Each row is a point on a tangle of strands that fork, close into loops and nearly touch. The rows are in no order.
(in the rows, 128 means zero)
Points whose rows are less than 114 apart are linked; no others are. Some points are linked to none.
q166: [135  58 157 115  92 209 130 153 132 153 125 137 143 137 127 113 164 163
 145 155 104 104  98 144 148 122 172 149]
q969: [135 157 137 103 123 157 131 177 141  89 177 101 112 159 115 117 124 105
 119 128 105 169 166 138 127 187 147 103]
q187: [130 107 147 196 138 143 169  74 155 142 155 103  97 147 134 120 125 194
 135 115 125  98 128 135 143  79 136 172]
q525: [151  94 126 109  86 182 141 178 120 119 153 124 130 161 118 118 148 141
 132 126 137 169 161 149 156 164 139 136]
q879: [114 158  95 146 170  81 111  84 145 107  92 136  79 107  73 115 132 120
 154 114 156  92  87  55 164 132  81 172]
q486: [ 99 116 108 157 169  77  90 118 112 140  91  78 148  98 195 128 130 118
 115 100 132 157 125 161  79 112 121  79]
q322: [163 121 122  86  92 169 155 129 115 147 103 137 141 137  95 168 111 109
 180 187 141  94  85  99 126 135 125 135]
q672: [114 102 132 167 151  74 166  52 121 129 116 139 126 117 146 124  97 110
 102 107 136 112 125 144 108  96 131  83]
q349: [109 140  87 121 189  98 169 127 112 111 116 148 120 132 145 120 110  90
 122 100  85 128 153 141 142 106 139  65]
q373: [133 100 100 151 135 177 113 163 158 153 123 135 115 151 185 119 161 130
 131 122 104 108 141 161 127  76 143 130]
q318: [127 193 103  87 184  78 156 125 103 133 137 127 133 112 148 154  92  95
 100  93 133 141 135 172  79 142 137  74]
q821: [ 90 205 135 115 103  55 110  99 147  76 128 161 101 109  71 147 116 130
  95 163 118  94 116  77 118 126  56 175]
q611: [151 127 116 113 135 152 143 124 114 133 121 135 147 144 145 153  88 104
 162 165 125 115 107 116 129 123 122  99]
q302: [127  89 141  91  92 196 136 132 132 148 113 151 138 138  97 134 155 121
 156 184 124  99  74 101 133 132 146 148]
q819: [ 96 127 145 137 115 157  98 125 150  93 161 148 104 150 108 107 120 147
 116 154 120 129 131  92 166  99  89 161]
q980: [ 95 137 165 159 109 125 122 135 135 100 203 163 137 142 148 108 127 184
  38 131  98 129 160 162 119 118 167 141]
q698: [191 112 115 130  87 162 127 242 146 143 136  99 138 109 140 103 189 159
 131 101  89 148 164 181 160 175 183 148]
q562: [154 163 122 126 161 126 152 175 110 105 136 101 156 145 138 113 126 145
 166 122  86 152 157 120 157 159 130 106]
q484: [159 113 138 139 112 153 117 108 120 141 150 127 147 168 167 128 114 135
 132 123 159 154 136 142 121 115 115 133]
q65: [ 88 152 132 154 133 109 146  91 164  87 159 107  97 133  84 120 161 153
 127 129 159 117 112  85 133 131  76 202]
q823: [ 68 146 143 127 104 143 140 130 157  73 172 111  90 143  87 120 160 120
  97 136 156 143 138 108 122 148  74 179]
q633: [121 147 107 115 135 128  64 124 158  76 123 121  87  99  97 120 144  99
 123 138 171  87 105  66 121 170  47 166]
q860: [117 152 124 122 145  90 116 108 116 132 158 140 143 151 190 130 116 131
  69 108 140 151 142 165  80 110 131  99]
q669: [110 138 113 104 117 168 106 148 137 116 151 162  90 163 133 128 148  97
 128 118 149 161 147 136 135 108  95 158]
q580: [154 168 100 110 172 149 120 166 137 150 154  83 141 126 142 160 144 109
 140 118 107 164 143 148 111 185 163  98]
q88: [109  99 146 149 115 175 170 136 151 101 146  94 111 158 106 102 151 185
 147 154 117 113 153 110 161 115 117 167]
q621: [163 129 125  92  99 175 141 212 128 128 134 101 150 147 114 110 184 134
 152 120  99 151 173 142 131 191 175 135]
q715: [135  75 158 155 100 188 146 160 132 100 162  88 111 144 116  96 123 208
  98 141 108 124 183 136 178 118 132 168]
q326: [ 96 137 138 111 118 174 114 170 147  96 116 142 115 153 117 106 128 119
 163 167 103 121 122  78 160 114 101 127]
q813: [125 105 127 154 114 106  85  54 146 165  92 131  87 153 122 124  77 124
 143 144 158 112  79  78 139  69 126 132]
q616: [ 75 145 136  99 100 180 125 173 151  89 140 109  91 138  79 124 163  88
 131 118 160 146 141 117 115 171  75 164]
q570: [136 105 103 131 119 106 136  69 127 150  72 143  88 128 122 153  70  78
 150 145 143  98  93  93 136  80 121 102]
q678: [112 183 149 144 159  53 161 130 100  96 160 151 178 102 123 130  98 179
  85 127  92 140 143 134 141 157 143 104]
q864: [123 164 118 107 124 137 159 149 129  95 116 140 111 152 104 148  93  97
 162 171 108 119 122  94 137 117  82 114]
q932: [130 177 145 139  90  63 181 102 111  72 118 168 114 117  73 160  73 124
 116 159  73  98 132 107 148 113  86 127]
q838: [ 84 159 115 127 154 100 137 119 151  92  75 117  90  98  81 130 136  90
 166 135 137  86 106  61 141 138  50 153]
q445: [109 128  89 135 169 141 142 135 135 127 137 146 115 161 164 120 134 115
 137 122  97 122 146 135 132  84 135 107]
q395: [151  76 149 121  96 160 100 138 121 195  96 159 163 140 153 109 172 141
 157 125  98  82  87 153 113  70 178 163]
q585: [128  95  88 105 126 118 130  85 109 177  62 140 115 133 134 142 100  65
 181 122 161 101 120 109  98  82 137  92]
q851: [148  69 122 151 125 100 115  88 106 178  46 131 135 130 138 114 124  83
 205  95 164 101 121 121  88  85 152  97]
q386: [111 158 122 158 143  86 145  64 156 116 136 147  88 135  73 125 121 144
 138 126 147 118  91  84 158 108  96 177]
q429: [139  96 120 100  89 198 103 149 122 167 125 152 127 156 132 153 122  73
 136 130 167 144 126 150  99 134 145 113]
q770: [108 137 107  78 112 197 116 159 146 133 132 137  99 130  72 153 168  88
 157 130 181 125 121 120 109 151  85 177]
q325: [107 173 141  96 101 146 120 163 130  85 173 148  97 174 107 113 127  99
 103 124 128 171 160 139 123 146 102 131]
q925: [159  80 161 192 151  99 122  77 104 162  78 111 126 111 154 102  95 135
 170  69 141 108 124 143 150  77 144 118]
q100: [109 111 169 178 123  39 146  42 117 130 107 159 145  93 129 121  91 138
  79 122 148  93 116 141  91 110 154  84]
q28: [116 142 106  91 137 158  98 139 149 113 111 128 104 106  75 138 170  98
 164 144 176  94  94  79 111 169  72 182]
q761: [ 80 143  86 120 161  96 174  94 142  92  88 150  67 102  74 125 131  68
 142 117 131  94 120  92 147 101  79 132]
q328: [139 109 116 132 132 153  73 148 126 152 135  95 147 134 188 139 129 106
 107 117 140 173 132 166  92 144 143  89]
q67: [115 172 153 128 156  48 171 119  93 112 116 146 163  42 117 155  99 114
  55 117 123 155 113 153 148 164 138  79]
q383: [ 86 163 145 137 111  65 160  67 136 124 140 207 118 130 106 139 111 151
  86 151 142  86 120 116 102  97 143 135]
q24: [124 137 112 114 125 139 116  94 135 135 145 157 108 172 136 133 116 111
 131 135 162 135 123 119 122  87 102 146]
q398: [143 192 115  85 167 109 126 144 139 136 177  63 127 101 135 161 120 127
 108 128 111 187 127 138 120 207 148  98]
q117: [172  54 143 143  91 193 134 175 128 140 138  85 138 123 143 110 142 201
 101 127 117 127 164 169 169 141 161 145]
q795: [146  88 154 165 112 140  81  78 141 166 107 121 108 166 156 107 110 144
 157 123 165 118 107 121 114  72 136 143]
q293: [ 87 107 142 160 115 145  65  93 170 115 173 157  78 131 107 107 124 163
  82 134 132 118 123 109 160  85 111 188]
q327: [ 92 150 127 120 156  47  96 109  98 134 110 118 149 108 189 129 116 132
  71 113 141 153 127 154  60 118 132  63]
q173: [174  46 156 132  78 195 130 165 128 172 115  99 164 113 153 110 166 184
 126 136 111 102 116 179 127 126 174 148]
q192: [ 65 182 142 137 131  83 165 102 140  86 164 167 107 149 107 122 140 145
  98 136 126 111 132 115 109 105 106 152]
q569: [121  94 107 161 167 108 138  86 116 148  94  99 142 117 176 135 117  95
 138 101 138 124 134 151  83 109 127  83]
q285: [127 109 105 113 116 177 105 144 140 143 163 138 102 166 160 143 129  78
  89 110 146 164 152 178  95 140 138  99]
q923: [163  96 113 143 111 165  94 179 134 188 104 144 163 127 185 121 171 138
 150 115 102  93 123 171 109  82 170 133]
q726: [161 124 125  88 121 158 111 161  95 190 109 119 207 113 136 164 140 100
 162 142 128 123 110 135  76 164 168  96]
q45: [179 133 101 146 130 154 113 211 150 171 127  73 166  94 166 125 188 176
 137 118  92 152 137 166 151 165 176 139]
q707: [ 80 175 132 111 118  90  79 106 156  62 147 133  97 103  92 118 137 114
  77 141 145 102 120  77 109 154  49 171]
q60: [103 130  77 101 161 113 188 101 118 112  96 161  92 114 109 124 114  53
 138 103 117 114 145 128 145  86 117  91]
q284: [100 115 150 175 123 128 122  52 165 133 173 141  95 150 121 118 114 170
  93 140 134 112 107 120 133  76 136 170]
q450: [106 194 145 134  91  35 156  88 123  76  94 182  90  87  49 162 110 113
 100 143  99  88 117  95 139 116  78 166]
q116: [149 162 123  95 142 106 116 154 133 107 181  64 141 116 125 132 116 165
  79 149 109 202 149 117 154 205 144 111]
q110: [165 120 117 101 126 132 105 180 138 133 166  65 125 108 134 129 144 153
  98 108 125 219 169 146 161 222 168 129]
q245: [121 154 124 124 173  61 152 109  93 128 109 126 153  84 149 153  86  95
  89 105 128 157 117 160 123 146 119  65]
q16: [133 100 142 153 135 172 141 114 145 139 133 125 112 153 134 118 139 171
 162 142 127 104 113 113 155  94 132 154]
q438: [120  72 149 126  86 185  91 131 134 125 146 156 100 144 106 121 111 148
 122 154 148 140 110 102 182 119 116 161]
q384: [110 165 134 129 143  92 157 106 117 105 166 170 131 166 150 123 127 141
  97 117 125 135 144 148 109  94 119 130]
q161: [170 149 119  77 127 177 106 201 133 134 154 100 132 137 108 135 146  98
 153 121 109 159 160 140 120 215 176 101]
q169: [175 114 129 101 135 157 129 164  90 146 119 117 196 137 152 132 123 164
 172 144 118 141 116 124 155 144 148 115]
q597: [112 140 164 168  99  47 179  53 129 127 119 214 144  92  97 135  95 148
  82 130 144  75 123 137 115 112 172 119]
q681: [151  84 135 105  97 174  93 137 111 170  99 136 172 142 158 140 117  92
 160 159 155 113 103 126  80 133 149  95]
q56: [163 157  99 119 155 147 113 189 148 172 139  73 156  94 141 154 195 137
 150 117  93 171 149 139 131 204 184 126]
q729: [134 179 125 137 175  73 167 150 106  95 162  92 161 121 136 125 126 168
 115 108  96 171 150 135 153 171 132 117]
q471: [158 133 124 132 172 129 122 168 103 140 127  88 178 114 165 127 119 184
 151 122  95 168 134 128 179 147 140 118]
q348: [128 166 162 147 136  53 194 111  94  83 136 184 163  73  94 123  92 134
  77 118 104 120 144 143 157 147 131  96]
q97: [141  72 135 163 147  98  99 119  82 165  48 105 170  85 159 120 132  99
 192  98 150 120 115 128  95 118 138  93]
q498: [162 131 132  71 113 158 151 165  87 165 117 145 198 140 113 141 154 122
 181 156 110 114 112 128 116 148 161 131]
q613: [138  71 146 176 162  74  89  95  87 138  63  96 145  65 161 100 105 111
 150  78 146 140 132 146 134  93 114  93]
q246: [172 115 124 127 120 162 133 154 112 136 162  88 166 146 157 134 128 155
 121 120 150 179 153 154 134 162 134 133]
q308: [165  73 161 152 108 146  81 119 114 180  84 119 144 141 177 103 132 155
 184 117 140  94 104 142 111  74 156 138]

A piece is all that can be reached along the links. How many separate loops has the piece of each point below (a circle has one, a figure eight two, a Y none), and how many tips (points with one link)?
q450 -> loops 0, tips 2
q45 -> loops 2, tips 1
q486 -> loops 1, tips 0
q67 -> loops 0, tips 2

How many points has the smallest loop of links through each point below? Write 0 if it is on no loop.
q187 -> 15
q56 -> 6
q569 -> 10
q969 -> 9
q923 -> 0
